Each row is a point on a tangle of strands that fork, close into loops and nearly touch. The rows are in no order.
In the rows, 128 means zero.
Points whose rows are less than 156 apart are linked; no others are. Some points are linked to none.
K338: [152  88 110 117 126 139  89 170  82 126  97  98 143 117 185 125  64 154
 125 147 103 111 137 104 153 130 132 124  93 155 158 107 176 100 136]
K837: [169 133 103 183 139 103 141 118 112 161 173 108 106 139 123 131 113  98
 157 102 162 121  80 132 191 155 114 161 106 116  95 142 106 108 146]
K989: [172 142 121 119  65 123 126 162 195 173 170 107 122  93 141 107  74  89
 124 151 167 153  75 114 153 136  91 141 113 104 112 126 155  98 107]
K225: [ 97 164 109 108 163 171 156 162  48 131  68 109 135 118 129 158 138 178
 113 104 123  94 172 110  92 126 134 140 129 116  99 134 180 152 115]
K688: [ 92 137 186  89 111  87  86 208 131 139 196 101 102 106 148 154 148 128
 139 140 122 133 119 114 104 127 129  89 109 115  99 153  86  73 120]
K554: [104 106 150 110  52 156 117 137 155  94 137 144 176 124 119 107 130 110
  84 138 110 177 135 114 120 111 154 143 128 138 102 115 203 160 121]
K526: [154 101  76 118 120 157 133 108  73 148 102  86 136 122 165 115  40 161
 132 142 118 109 101 110 142 124 131 137 118 133 149 109 161 146 110]
K748: [ 82 132 107 157 120 128 154 129 146 169 145 147 168 191 113 150 168 121
 171 172 129 175 140 162  88 110 107 162 101 124 176 132  89 133 162]
K242: [106 165 182 139 128  77 172 103 157 157 140 135  85  95 120 100 148 117
 122 129 166 169 108 154 160 143 124 153 132  71  73 159 138 126 124]
K952: [146 116 160 152 120 119 139  91 121 134 163 142 139 162 128 111 133 105
 139 118 125 147 111 149 195 150 125 137 102 134 103 118 133 109 126]
K794: [118 108 128 151  84 146 156 117  93 136 116  72 166 190 100  96  93  74
 138 120 143 126 110  86 159 125 112 176 117 115 163 125 147 170 150]
K199: [172 138 116 139 110 141 210  99 165 153 168 128  74  82 129 153  84 150
 122 127 139 129  72 121 121 106  95 135 128  62 132 130 132 138  96]
K549: [122 161 153 168 163 120 131 184 109 121 181 138 124 108 140 198 171 156
 128 101  86 104 177 122 129 136 104 172  92 129  97 137 196 119 130]
K480: [159  80  81 157 128 172 163 142 187 139 118 199 108 149 140 179 143 131
  94 138 149 114 121 121 109  78 143 108  90 129 127 119 103  82  93]
K433: [175 125 152 118 114 123 105 141 157  77 124 162 116  92 166 145 143 118
  99 128 146  93 127 134 124 130 132 113 119 156 163 129 152  25 140]
K904: [142 124  97 123 137 134 149 187 146 201 100 108 158 190 138 122 120  92
 165 163 166 117 125  91 168 154  82 121  54 134 155 154  86 105 108]
K341: [162 171 143 127 125 106  45 112 134  94 178  74 123  67 101 138 109 137
 125  78 120  67  84 149  91 136 110 140 206 128 154  98 144 150 171]
K370: [129  71 139 163 179 137 129 111  92 130  50 131 115 123 156 128 131 167
 111 124  45 119 158 154 146 111 142 101 130 129 128  97  97 132 138]
K94: [107 110 122 171 182  94 133 167  48 158  75 126 100 194 158 134 147 126
 125 137 130  83 179 114 165 176 143 131  74 123 139 148 105 102 169]
K424: [186 154  51 148 162 164 156  71 120 156 132 104 153 160 113 131 102 119
 169 100 167  99  98 133 154 157  91 125 133 151 126 126 118 191  91]
K379: [121  79  48 168  84 171 171 104  94 132 147 187 144 219 136 152 131 135
  97 155 142 120 122 143 111 125 163 127  99 137 129 101 110 125 143]
K129: [135 131 103 115 102  94 115 159 144 161 178  97 111 115 164 153  80  95
 102 153 170 135  98  89 145 144 120 137  94 129 111 157 158  86 115]
K83: [108  91 166  79 107 129 120 158 103 125  79 105 111 142 181 108  96 140
 131 179 129 130 156 122 160 128 133 105  91 133 171 113 135  61 125]
K848: [165 101 155 107 140 112 103 117 180 121  87 159  77  86 171 123 114 130
  82 141 129 109 136 131 154 130 145  86 114 141 136 134 136  62  94]
K164: [ 89 135 122 111 162  92 105 109 145 139 193 104 151 127 134 178 126 110
 138 142 102 134 146 116  97 140  95 120 109 155 138 166 146 169 100]
K188: [124 126 110 134 153 169 126 168 104 141  14 101 171 197 110  94 131 102
 133 111 134  61 131  91 133 116 117 114  97 135 205 121 102 141 153]
K944: [ 78 119 128 143  97 123 162 151  81 128 135 157 102 198 127 144 161  82
  81 140 175 130 161  96 144 145 160 164 102 109 124 160 148  80 157]
K244: [ 99 166 185 100 100 139 168 123  88 136 168 132  92  59 138 106 130 172
 124 130  77 146 159 172 108 150 116 139 151  98  70 126 175 151  95]
K103: [102 108 142 133 122  96 129  68  56  93 131  80 101 179  95  93  95 134
 154 112 128 133 113 106 126 116 144 128 203 123 176 119  58 180 166]
K122: [138 150 113 116 150 163 110 170 120 109  26 128 214 166 105  95 155 109
 140 119 135 103 156 115 138 147 110 139 113 164 178 131 131 114 163]
K973: [ 69 116 175 113  98 121 122 191 133 109 139 121 101  55 149 151 162 138
  91 148 102 145 186 119  54  88 146 120 162 107  89 138 150 112 120]
K134: [134  53 145 154 156 102 121 123 101 123 151 136 133 195 144 135 120  75
 127 131 113  83 143  73 180 143 114 109  65 135 185 144 101  93 136]
K172: [128 105  99 136 110 144 152  79  98 122 132 141 136 217  96 107 121 118
 186 136 142 121 114 156 124 117 129 107 129 139 196 109  60 140 149]
K520: [162 151 126 140 154 139 162 110 157 166  37 185 116 143 156 111 148 134
 100 141 141 137 174 173 166 163 134 142 100 147 109 131 169 111  97]
K597: [129 132  98  84 149 139 119 148 143 143  69  93 130 144 112 110 100 117
 158 130 171 114 106  84 119 112 141  89 118 136 154 151  83 141  99]
K787: [ 71 104 163 170 151  83 107 122  87 142 152  78 144 134 125 129 113 116
 111 125  66 147 138 101 147 132 122 168 136 120 110 139 141 186 152]
K382: [145 169 132 152 146 160 164 120 125 111  83 146 132  77 110 123 161 172
 153  87 112 125 142 189 111 101 122 172 155  84 129 107 171 132 165]
K535: [146 157 166 120 106 102  43 176 149  68 157 105 152  75  89 132 156 102
 114  82 121  76  98 112  91 136 122 134 176 138 133 141 138 112 173]
K297: [107 112 138 127 141 150 174 157 150 155 109 195 103 159 167 164 145 166
  92 158 137 143 155 135 116 102 147 114  85 101 103 124 131  89  83]
K548: [123 148 154 122 143  60  47 127 128 110 171  81 141 135 114 111 126 100
 192  89 136 118 110 129 122 152 131 132 176 158 144 148  59 122 164]
K267: [174 118  39 124  97 147 141  85 203 144 131 152 118 113 147 142  93 129
 112 171 177 150 109 142 104 117 125 112 148 157 148 108 121 116 100]
K646: [ 82 116 162 144 110 131 152 143  80 135 114  98 172 178 112 122 133 102
 116 142  95 152 155 104 143 130 121 163 102 122 135 130 175 167 150]
K752: [116 168 123  96 118 170  86 184  87 104 149  86 182 106 113 131 128 148
 155 101 108  85 139 109 122 132 102 149 113 161 122 132 199 152 115]
K749: [ 98 108  96 101 112 149 141  59 135 110 150 184 137 207 120 117 161 144
 141 165 159 162 132 177 112 120 151  78 140 159 143  99  63 135 116]
K642: [109 130 126 141  68  99  76 153 161 128 244 140 113 116 129 162 133 150
 132 154 112 149  80 155  82 106 149 119 141 154 114 111 103 104 140]
K318: [120 166 184 103  84 109  75 145 131 117 220  74 114  98  96 134 113 131
 143 104 100  78  77 119  96 159 122  96 153 139 109 138 138 179  88]
K630: [135 122 127 125 116  99  82  79 146 117 145 117 162 140 123  94  98 148
 188 128  97 186 116 179 120 129 137 120 184 165 141  93  81 162 145]
K3: [158 134 187 105 112 151 146  78 126 109 110 136 143 135 132  84 142 123
 159 114 115 134 141 180 180 146 111 103 121 140 141 112 158 106 111]
K296: [123 127  61 134 143 128 155 122 111 148  48 106  91 169 106 133 105 114
 101 123 177  94 110  95 121 124 155 113 129 125 142 144  95 148 137]
K643: [148 156 109 144 155 149 162 104 173 141 109 113 163 105 109 150 133  73
 118 113 147 114 155 113 127 132  62 174 126 116 154 147 196 168 127]
K896: [154  95  55 132  81 155 157  74 175 166  77 141 112 149 147  97  75 141
 100 192 150 158 102 162 141 116 130 128 132 137 157  94  96 133 108]
K505: [148  90 107 141 140 128 165  66 134 187  78 148 102 154 159 102  73 170
 115 179  90 141 103 161 181 136 117 117  92 110 131 104  79 141  93]
K915: [181 134 120 110 141 171 160 206 179 189  87 126 133 124 133 128 115 124
 159 139 137 123 123  92 165 136  81 106  52 112 132 137 128 109  81]
K598: [ 52 102 144 140  76 110 133 140 114 109 182 142  98 160 107 139 175  84
 102 143 150 145 142 110 104 100 160 166 131 108 133 155 125  88 162]
K829: [ 99 147 113 126 140 135 169 114 174 159 187 131 155 132 112 180 138 118
 152 152 112 153 136 129  91 118  79 140  91 119 132 153 146 192  82]
K147: [103 113 120 152  72 102 121 105 172 134 194 164 113 129 139 127 136 145
 111 165 146 190  93 156  98  83 147 158 157 133 120 100 111 111 151]
K152: [162 160  72 158 110 121 118 154 165 150  81 138 135 115 118 118 142  89
 136 129 192 151 108 140 150 136 144 168 131 151 105 140 116  83 158]
K396: [ 86 119 164  98 104 115  93 219 116 135 155 128 147 139 144 125 141 141
 134 157 112 170 142 105 142 122 144 109  91 130  88 133 111  88 118]
K839: [139  97 173 122 143 169 130 149  98  71  42 118 138 124 108 110 148 120
 111  90 100  99 156 101 153 108 146 117 137 120 135 114 160 126 148]
K213: [122 128 185  85 117 125 113  99  85 117 161  96 160 114 155 105 127 129
 148 126  82 138 166 163 152 169 108  88 136 174  98 111 164 137  90]
K710: [ 86 118 185 104 108 132 159 101 115 145  62 107 147 183 104  58 117 114
 139 144 131 170 117 143 161 132 144 117 131 102 131 117  99 158 128]
K769: [133 120 139  79 111 136  78 130  96  92 114 115 153  83 149 101 123 140
 133 114  99 130 159 158 122 144 159  79 173 177  89 110 129 112 115]
K582: [195 154  83 156 137 150 122 157 111 153  64 103 144 115 130 106  93 116
 114 106 155 110 124 104 198 166 115 162 105 146 115 114 190 128 141]
K175: [123  83 122 136 135 119 103  97 100  75 158 153 111 154 120 146 159 102
 110 103 121 110 142 120 120 122 182  94 157 157 123 134  83  97 143]
K500: [127 103 112 119  75 167 167 118 158 116 135 144 136 134 130 142 110 101
  69 147 141 143 126  94 120 107 128 132 110 114 119 131 199 145  96]
K649: [158 151 120  94 170 128  66 106 118 136 114 115 136  55 142  80  99 152
 155 102  68 140 147 172 111 159 132 101 178 145  95 108 144 158 111]
K383: [112 139 181  99  78 111 146  55 154  95 196 156  74  87 135 115 142 166
 118 153 129 159 107 174  81 116 127  84 206 121 124  98  90 133 115]
K331: [ 92 107 163 122 117 133 129 182 129 131 157 187 113 151 182 154 176 163
  88 153 131 160 171 133 139 119 157 122 100 128  63 110 135  63 101]
K431: [ 99 136 125 139 163 101 110 167  23 127  97 100 113 134 158 132 165 137
 153 123 141 103 184 149 146 168 139 135 137 145 103 138 117  78 175]
K160: [185 162 127 141 136 141 130 147 114 107  99 134 104  77 122 127 127 135
 109  70 153  92 112 128 169 143 147 144 127 113  83 122 189 105 135]
K183: [101 110 152  81 121 138 113 162 141 129 129 142 132  79 174 143 129 147
  98 157  77 160 189 123  79 115 127 100 123 129 123 134 178 114 100]
K113: [ 96  94 211 134 145 120 165  57 138  91 124 142 129 151 120 123 165  78
  93 118 107 140 154 123 141 123 125 116 138 104 150 143 141 148 130]
K12: [139 130 103 136 143 141 144 125 161 112 129 114 115 110 116 182 127 117
 151 127 148  98 117 116  79  78  97 145 124 106 204 131 121 105 153]
K73: [177 161 179 108  74 116  82 215 175 146 166 128 130  68 127  91  98 119
 122 121 119 133  76 100 135 152 113 124 103 101 110 122 189 125 119]
K593: [100 150  85 178 155 135 218  84  89 141 130 120 114 160 107 186 135 134
  89 120 140 103 127 104 104 133 114 177 127  89 128 153 133 181 135]
K151: [123 133 214 113  96 137 160 158 151 130  99 162 116  79 134  58 155 136
 119 133 117 184 154 155 152 123 143 139 125  77  95 109 185 137 127]
K685: [117 140 156 127 132 104 148 142  26 116 136 100  82 106 176 153 139 167
 131 130 122 104 176 158 152 159 123 139 133 126  82 128 162  78 134]
K927: [127 174 171 139 103 102  87 129 138 121 198  81  87  42 119 170 128 146
 122 115  98  66  94 159  67 144  98 155 173  98 153 117 176 146 158]
K571: [114 106 153 150  87  87 112 112 209  94 169 156 114 100 109 120 149  92
  80 136 159 166  95 105  89  87 167 139 165 123 121 132 128 138 153]
K659: [180 162 142  92 172 127  67 165 156 150 109 123 143  58 129  84 105 140
 164  92  92 123 110 141 138 153 119  95 122 126 109 121 147 137 105]
K847: [124 142 156 113 145 149 176  86 116 150 118 190 110  86 173  94 144 183
 109 155  76 171 180 192 116 155 125 136 147 102  77 111 162 130  85]
K728: [120  50  69 155 159 102  77 118  86 120 146 115 143 188 153 138  83 114
 153 136 124  72 139  81 126 138 141 106 103 147 183 131  74 134 149]
K449: [126 124 132 135 173 130 165 126 120 170 123 156 122 148 166 173 133 164
 156 147 100 141 146 165 128 127 107 117  80 107 127 129 120 107 102]
K31: [124 172 163  96  76 122  86 136 179 123 229 131 128 105 106 146 148 138
 158 134 108 122  90 164  79 135 123  94 140 147 116 129 128 145  99]
K907: [ 89 165  93 119 160 109 166 106  49 134 126 109  91 152 125 154 152 171
 189 149 169 119 141 161  94 134 131 125 151 123 148 147  70 120 154]
K782: [105 106  48 141 109 142 105 127  64 112 134 128 166 146 160 157 123 177
 141 163 109 138 151 164  88 127 152 135 129 169 133 102 133 141 159]
K380: [ 93  79 176 121 103 105  93 114 138  82 171 141 101 108 136 132 180 103
  84 121 113 148 163 137  86 108 166  73 181 157  86 112  70  94 132]
K254: [149 127  47 139 131 128 101 120  97 131 176 147 126 116 155 167 108 190
 152 137 107 147 106 176 103 127 152 117 140 169  96 101 121 127 127]
K734: [172 173 145 112 102 130  74 205 149 118 158 109 190  87 105 117 115 118
 133 103 117 108 104  78 142 167  81 145 102 162 129 132 199 127 118]
K410: [180  99 100 132 103 116  74 144 203  97 132 149 139 101 131 138 106  86
  90 128 151 111  84  93 113 114 141 114 133 167 152 130 113  78 138]
K280: [115 172 119  98 103 138 182  69 145 109 181 196  79 117 120 141 139 203
 133 169 147 185 116 157  83 101 132 106 187 119 117 110  85 163 104]
K467: [ 64  79 189  88  86 135 142 100 130 107  98 118 115 160 117  73 119 122
 109 155 125 177 130 131 130  94 160 101 155  91 139 105  76 136 122]
K90: [ 95 102 135 175 192  76 115 153 116 156  51 112 111 145 145 141 138  93
 100 139 124 126 161 103 148 131 139 158 106 112 158 148 110 108 185]
K49: [118 138 194 134 107  72  98 110 152 135 166 132  83  71 155 100 140 128
  97 128 125 164 110 163 133 147 151 126 167 104  70 131 140 103 138]
K197: [167 142 109 116 175 136 122 106 111  91 138  99 117 128 107 142 127  96
 133  66 178  43  92  77 150 135 108 108 128 139 147 157 124 118 112]
K738: [143  84 146 142 140 153 106 143 113 103  29 163 132 132 152 123 156 150
  92 127  80 121 179 150 151 115 164 101 119 164 120 102 127  93 139]
K951: [147 119 124 165 105 164 176 138 133 156 174 178 125 107 148 154 115 185
 111 128  72 162 107 138 129 105 126 157  92  94  79 103 170 147 100]
K506: [181 111  28 155 128 167 138 132 197 144 105 167 136 146 129 174 134 112
 126 148 170 122 126 132 103 104 120 115 126 166 148 122  92 118 115]
K468: [135 100 120 148 181 118 159  75 121 166  91 151  98 118 145 135 106 202
 120 160  50 163 121 147 132 120 139 111 137 109 129 106  57 168 116]
K262: [139 110 116 149 156 118 109 137  93 107 119 131  91 143 106 132 145 124
 150  91 130  98 104 127 151 118 172 113 130 124 128 135  61  89 156]
K66: [ 91 145  78 113 149 141 132 188  86 139  49 142 124 138 162 166 146 162
 105 148 149 122 180 129  92 138 171 116 118 140 100 148 142  97 128]
K363: [ 87 125 180 108 105  98 106 145 118  79 170 110  83  65 130 173 169 117
  87 112 128 101 161 125  59 117 141  93 176 136  91 146 122 113 126]
K373: [175 106 106 189 165 143 150 113 152 127 115 177 151 159 133 168 174  76
 113 106 137  89 158 128 156 139  99 165  96 147 166 133 135  92 150]
K212: [111 118 163  92  58 160 140 100 178 132 113 170 148 114 135  50 126 128
  95 155 140 199 123 158 146 116 142 137 137 105 106  89 175 130 102]
K799: [141 174 124 104 169 127 134 136 194 137 107 137 166  96 129 159 150  80
 128 133 152 117 170 106 111 145  74 133  99 139 159 171 169 120 109]
K125: [159 162 168 110 161 141  93 115 111  75 158  86 165 117 107 126 150 111
 152  62 134  45 123 111 149 146  74 141 141 142 172 130 158 115 146]
K233: [144  98 135 151 116 138 212  84 163 135 164 144  69 150 130 160 112 104
 110 138 162 112  86 113 136  97 105 131 112  77 154 129 101 105 108]
K374: [131 125 163 177 143 100 191  72 170 156 102 180  77  95 140 112 141 142
  93 139 145 163 107 161 152 127 145 166 149  76  90 131 125 125 131]
K315: [ 84 120 118  91 122 106  98 129 132 116 176  94 186 170 131 148 112  83
 161 154 139 126 142  85 100 140 104 121 109 166 175 169 126 147 106]
K386: [140 173  86 166 148 167 190 130 108 159 103  98 130 130 101 157 129 112
 112  93 166  95 128 103 147 135  84 197 122  90 109 145 190 178 133]
K912: [141 140  60 111 137 126 180  39  71 146 118 117  99 156 147 126  81 180
 145 167 172 102  99 152 143 162 123 106 132 137 140 123  92 146  99]
K495: [ 86 130 106  82 128 108 121 127 205 155 116 144 125 151 129 129 125 119
 132 190 180 194 130 127  94 106 136  97 127 126 148 137  69 123 104]
K534: [125 139 157 132  93 136 150 137 196 153 196 189 113  78 135 120 140 152
 104 125 114 167 102 151 102 112 132 136 116  87  70 118 171 150  90]
K537: [ 91 147 117 137 136 121 135  85  86 116 132 122 140 136 109 125 157 153
 131 121 110 164 144 163 122 141 151 128 168 142  75 129 118 180 136]
K127: [157 123 129 142 170 129 125 109 175  97 153 134 123  77 100 161 129 125
 105  79 103  99 112 113 108 101 115 115 144  92 128 125 150 185 126]
K119: [142  76 108 138 105  98  66 155 173 123 103 162 148 150 136 105 116  86
  80 146 144 151 116 101 165 132 170 126 109 177 112 135  84  74 132]
K880: [157 189  93 133 147 116  67 155 159  90 163 136 149  88  83 155 170 110
 134  77 157  89 102 137  95 134 129 145 160 152 113 146 120 104 171]
K350: [142  87  79 163 135  95 108  70 146 107 157 176  86 170 107 143 113 112
 103 134 146 150 108 119 125 109 170 109 167 162 140 116  64 139 153]
K246: [129 125  71 156 124 121  96 126 132 132 148 109 168 196  69 118 101  98
 157  97 142 150 111  89 127 121 150 155 157 160 121 128  82 212 144]
K462: [178 109 107 140 113 152 117 121 189 135 103 113 182 102 113  98  74 102
 138 114 101 158 104 118 139 112 108 149 133 122 156 104 157 176 129]
K941: [ 93  67 182 126 117 139 163  90 198 123 116 175 119 170 126 111 154 104
  90 153 130 162 123 120 137  86 138 104 111  91 155 112  94 128 113]
K504: [148 133 136 153 169 119  90 201 111 107 128 116 154 134  74 129 152  92
 133  56 132  82 107  50 163 126 116 162 105 120 129 152 111 107 168]
K715: [136 185  62 114 113 122  89 138 148 101 117 129 156 109  93 130 154  99
 141 119 195 137 121 137 102 139 153 155 162 172 111 154 131 105 158]
K936: [141 139  98 110  91 164 166  86 184 123 152 200 107 149  99 118 151 172
 148 142 169 182  93 165 106  91 147  93 150 130 111  91  81 143 100]
K498: [166 153 113  99 150 153 144 105 158 158  94 196 105  89 170  90 114 156
 115 145 117 157 161 191 128 159 140 126 121 136  94 124 180 103  73]
K96: [136  86 124 117 123 116 109 162  91 126 156 101  93 163 129 117  99 132
 182 121 139  95  79 111 156 107 146 103  98 115 158 131  48  65 137]
K925: [165 125 109 173 102 120 122 167 104 127 166 113 133 152  84 119 134  60
 142  84 160  98  91  76 177 133 122 180 115 120 132 148 128  89 169]
K316: [176 142 139 162 155 135 177  79 154 126  94 174  89  80 137 124 146 159
 141 113 128 120 117 190 128 114 129 150 150  92 130 114 132 110 132]
K913: [ 70 115 152 147 119  85 101 139 168  99 169 128 113 118  87 146 165  80
 109 131 129 152 134  96  79  88 150 144 162 122 143 165 102 139 171]
K194: [107 102 138 134 134  64  48 151 118 111 110 119 137 133 144 101 121  84
 108 136 137 152 138 103 158 152 176 135 142 166  99 151  96  82 164]
K463: [108 136 109 112 126  97 140 127 103 148 153 105  71  53 157 133  63 187
  97 158  90 162 109 106  98 116 138 137 161  81  97 130 135 156 111]
K709: [102 101 154 103  88 137 115 110 131 119 175 171 158 197 145  96 151 109
 115 152 142 161 133 147 191 155 137 112  89 148  97 103 118  93 101]
K701: [181 137 163 119 169 156 104 182 117  70  80 144 140  90 110 120 162 148
 116  65 113  77 139 101 172 131 133 109 122 133 109 114 154 105 138]
K570: [101 142 212  96 103 139 164 181  92 124 122 110  92  80 123 100 139 156
 116 112 101 148 156 117 144 132 131 120 125  74  71 125 191 150 103]
K519: [112 113 101 156 162 107  91 148 142 113  52 121 117  91 128 140 135 121
  95 125 123 143 145 119 100 102 166 147 156 121 134 136 118 120 181]
K529: [139 170 180 144  70  86  88 142 163 129 186 118  90  40 112 123 133 128
 105 119 125 121  69 167  94 154 142 144 175  97  97 131 171 160 148]
K956: [114 144 147 127 167 108 124 158  32 158 144  68  94  91 167 132 106 184
 152 113 102 110 141 120 156 151 112 134 115 112  83 130 158 127 109]
K353: [123 137 134 131 114 142 161 128 139 188  20  94 150 176 104  55  84 101
 124 136 135 147 104 113 172 145 134 121 113 112 124 122 122 184 122]
K499: [122 106 143 159 175 151 173 119 108 152  48 140 123 211 108 123 154 109
 133 114 108  69 142 127 139 122 120 101  78 111 194 137  76 124 148]
K448: [134 110 136  81 138 157 146 154 111 142 132 124 103 115 137 128  85 164
 124 113  98 121  98  92 142 117 151  77  90  94  90 129 135 145  59]
K578: [104 135 137  80 130 138 113 155 109 132 155  62 161 154 118 110  97 124
 185 119 144 109  99  70 117 111 114 105 103 133 161 159 116 154  85]
K381: [161 162  74 143 137 158 187  86  77 169  83 121 129 169 129 115 108 155
 153 119 162 108  95 167 169 171 119 135 116 132 103 121 123 147 112]
K742: [133 153 197 114  98 112 103 169 151  92 176 114 182 133 100 120 148  85
 118 111 103 128 133  81 159 165  98 143  99 163 129 152 189 138 122]
K208: [101 117  79 155 178 141  85 110  77 100 180  99 161 130 114 175 138 170
 126  96  77  90 152 122 100 110 121 135 155 161 117 111 123 198 143]
K241: [118  75 145 112 100 122 116 142 112 148 108 117 104 181 151  98  96 123
 141 169 144 123 113 140 190 123 141 112  79 121 147 116  71  64 132]
K778: [151 148 152  86 138 117  58 135 107 117 193  63 140 120 135 123  96 142
 180  78 129  76  74  99 122 146 119  80 149 152 140 137 109 155  81]
K87: [114 137  74 167 158 119 192  87 117 156  59 130  89 142 117 155 108 138
  55 135 149 121 116  96 114 140 144 143 143 102 113 145 121 179 131]
K835: [127 150  92  93 135 129 160  66  86 122 106 132  77 127 151 133 117 180
 145 158 166 125 127 187 115 143 148  99 164 138 134 125  98  99 114]
K751: [115 142 117 145 187 131 119  79  77 107  82  77 140  99 101 116 120 169
 123  95 110 102 142 142 119 107 116 154 209 106 153 100 118 176 180]
K818: [108 161 181 101 150 144  64 143  88  87 161  55 182  97 118 115 156 132
 156  77  91  57 173 120 122 134  76 132 159 168 139 121 161 154 131]
K858: [ 97 121 133  64 160 128 112 127 177 166  91 144 148 111 148 117 113 125
 130 173 105 177 165 132  97 128 126  89 105 131 145 141 132 140  81]
K423: [ 70 113 168 122  80 100 103 165  62 129 199  76 128 156 134 118 136 117
 193 148 114 128 135 142 136 126 120 151 120 129 137 141  88  80 164]
K68: [105 150  81 148 170 139 138 116  52 146  89  83 128 149 113 120 124 190
 178 117 133 116 116 144 106 111 122 139 160 114 155 111  84 175 162]
K215: [139 129  96 112 128 164 120 119 149 105 101 198 189 163 143 146 186 123
 119 140 142 132 160 156 114 143 153 104 115 194 124 130 129  97 115]
K268: [126 133 104 128 201 107  75 105 128  90  95  84 111  68 125 154 118 147
 100  99 125  95 157 126 100 100 126 135 198 127 151 122 119 135 181]
K18: [145 149  88 125 139 148 144 148 142 204   8 141 126 146 136  83 103 131
  99 147 134 142 138 139 159 154 140 120  89 138  99 129 137 150 101]
K479: [104 139 107 137 139 130 159 186 135 176 144 134 162 188 113 159 166  84
 162 154 161 137 147 103 120 131  93 153  61 118 145 164  93 102 137]
K22: [175 160  77  91  99 148 124  86 163 144 142 164 111  70 158  99  92 159
 144 149 141 163 105 197  96 144 133 124 148 146 124 105 158 102  98]
K132: [127 172  88 102 157 173 125 163 124 116  85 156 192 156 109 147 190 128
 167 117 146 112 163 141  96 136 122 116 104 163 136 150 124 109 133]
K783: [113 165 128 119 158 178 196 118 103 129  64 132 137 101 124 142 139 175
 135 129 103 120 162 158  76 102 105 159 145  77 153 120 172 165 123]
K17: [164 140 119  93 153 152 133 168 147 187 138 122 130  93 131 115  78 139
 160 120 108 136 105 104 137 133  99 103  77 108 103 136 155 154  68]
K126: [198 128 130 173 173 129 111 177 219 145  73 166 136  63 133 129 141 117
 109 109 111 131 135 118 151 120 106 150  98 112 131 119 158 112 146]
K679: [124 172 184 103 119  98 161 133 146 138 139  95 113 119 103 107 128  79
 141 126 180 136 118 102 169 154 101 142 104  95 111 167 170 131 114]
K441: [164 116 113 166 102 167 166 144 139 142  94 109 143 171  83 106 128  68
 145 113 154 109 102 100 158 110 109 159 115 107 156 127 109 119 155]
K45: [113 164 204  95  86 112 103 111 123  94 169  86 167 103 119  92 130  96
 130 119 105 123 156 133 157 182 102 137 144 171 118 138 213 158 113]
K680: [103 126  91 180 112 130 173  97 139 117 195 142 127 133 101 188 144 126
 106 134 117 129 119 130  93 104 112 182 129 123 122 139 153 172 134]
K273: [140 166 145 149 113 139 155 177 128 148 178 146 127 108 135 159 136 154
 114 122  97 151 160 121 149 144 110 174  77 118  80 119 223 140 100]
K8: [164 139 122 138  95 125 158 121 200 144 180 176  72  49 126 116 110 163
 106 128 141 152  71 145  92  98 143 127 154  67 103 110 138 150 111]
K754: [125 156 157  68 104 144 114 151 148  94 108 116 136 103 104 109 160 121
 181 124 160 128 122 147  92 101 136 104 155 127 160 143 104  87 141]
K290: [115  51  78 155 125 117  98  99  68  91 149 118 145 175 155 145  95 145
 148 157  97 111 148 130  98 108 151 115 147 158 191  96  83 138 182]
K990: [112 167 149  77 127 167 143 155  81 106 102 123 141 149 100 120 185 141
 177 106 149 122 150 150 117 127 146  99 127 132 100 147 109 112 113]
K586: [143  94 145 147 159 135 156  52 155  99 104 146 146 161 135 148 150  82
 115 124 117 103 151 139 136 120 107 128 117 145 195 132 136 120 138]
K82: [ 81  71 174 114 101 106 134  92 106  90 151 104  87 141 118 114 104 137
 121 150 100 170 121 115 110  87 147  93 185 110 153 103  45 145 146]
K372: [143 120  74 189 154 109 148  64 162 125 152 151 119 142 104 163 120 127
 118 136 123 156 114 129 105 103 116 154 164 133 151 112 101 179 163]
K390: [140 122  96 114 121 132 150  66  62 131 136  72 118 146 147 106  46 177
 166 136 145 108  75 116 140 126 116 110 138 129 168 116 105 162 108]
K753: [136 148 153 116  94 137 146 147 166 119 163 119 164 161  88 120 143  54
 121 116 163 128 121  72 166 151  95 135  90 134 109 171 162 144  99]
K699: [125  87 171 146 156 100  82 169  99  98 111 107 169 166 118 108 130  79
 123 104  96 100 153  52 180 149 114 149 108 147 170 141 121 111 163]
K490: [114 157 126  98 114 136 130 143 207 115  93 147 136 110  87 112 157 117
 157 150 173 171 124 137  63  78 145 109 155 114 160 134 103 138 144]
K796: [ 78  99 123 167 130  58  74 136  97 135 179  99 157 163 148 136 126  85
 123 144 105 155 151 111 149 159 142 165 113 154 110 157 119 136 161]
K15: [147 121 121 144 146 104 115  49  81 104 156 117 129 179 109 100 108 143
 192 105 122 130 113 165 156 148 134 116 182 159 150 108  61 166 146]
K422: [129 117 142 160 199 138 140 173 100 136 114 153 135 118 163 197 154 163
 115 109  68 113 191 126 122 115 110 134  92 113 119 119 167 122 125]

How many points has the smallest loop of links through each point below? Write none if it is on no loop.
K87 -> 9
K213 -> none
K268 -> none

A piece is all that can be reached along the links. How many separate loops has the piece of each point below (a circle has one, a figure eight two, a Y none), and how many tips (points with one link)?
K989 -> loops 0, tips 9
K498 -> loops 0, tips 7
K68 -> loops 1, tips 6
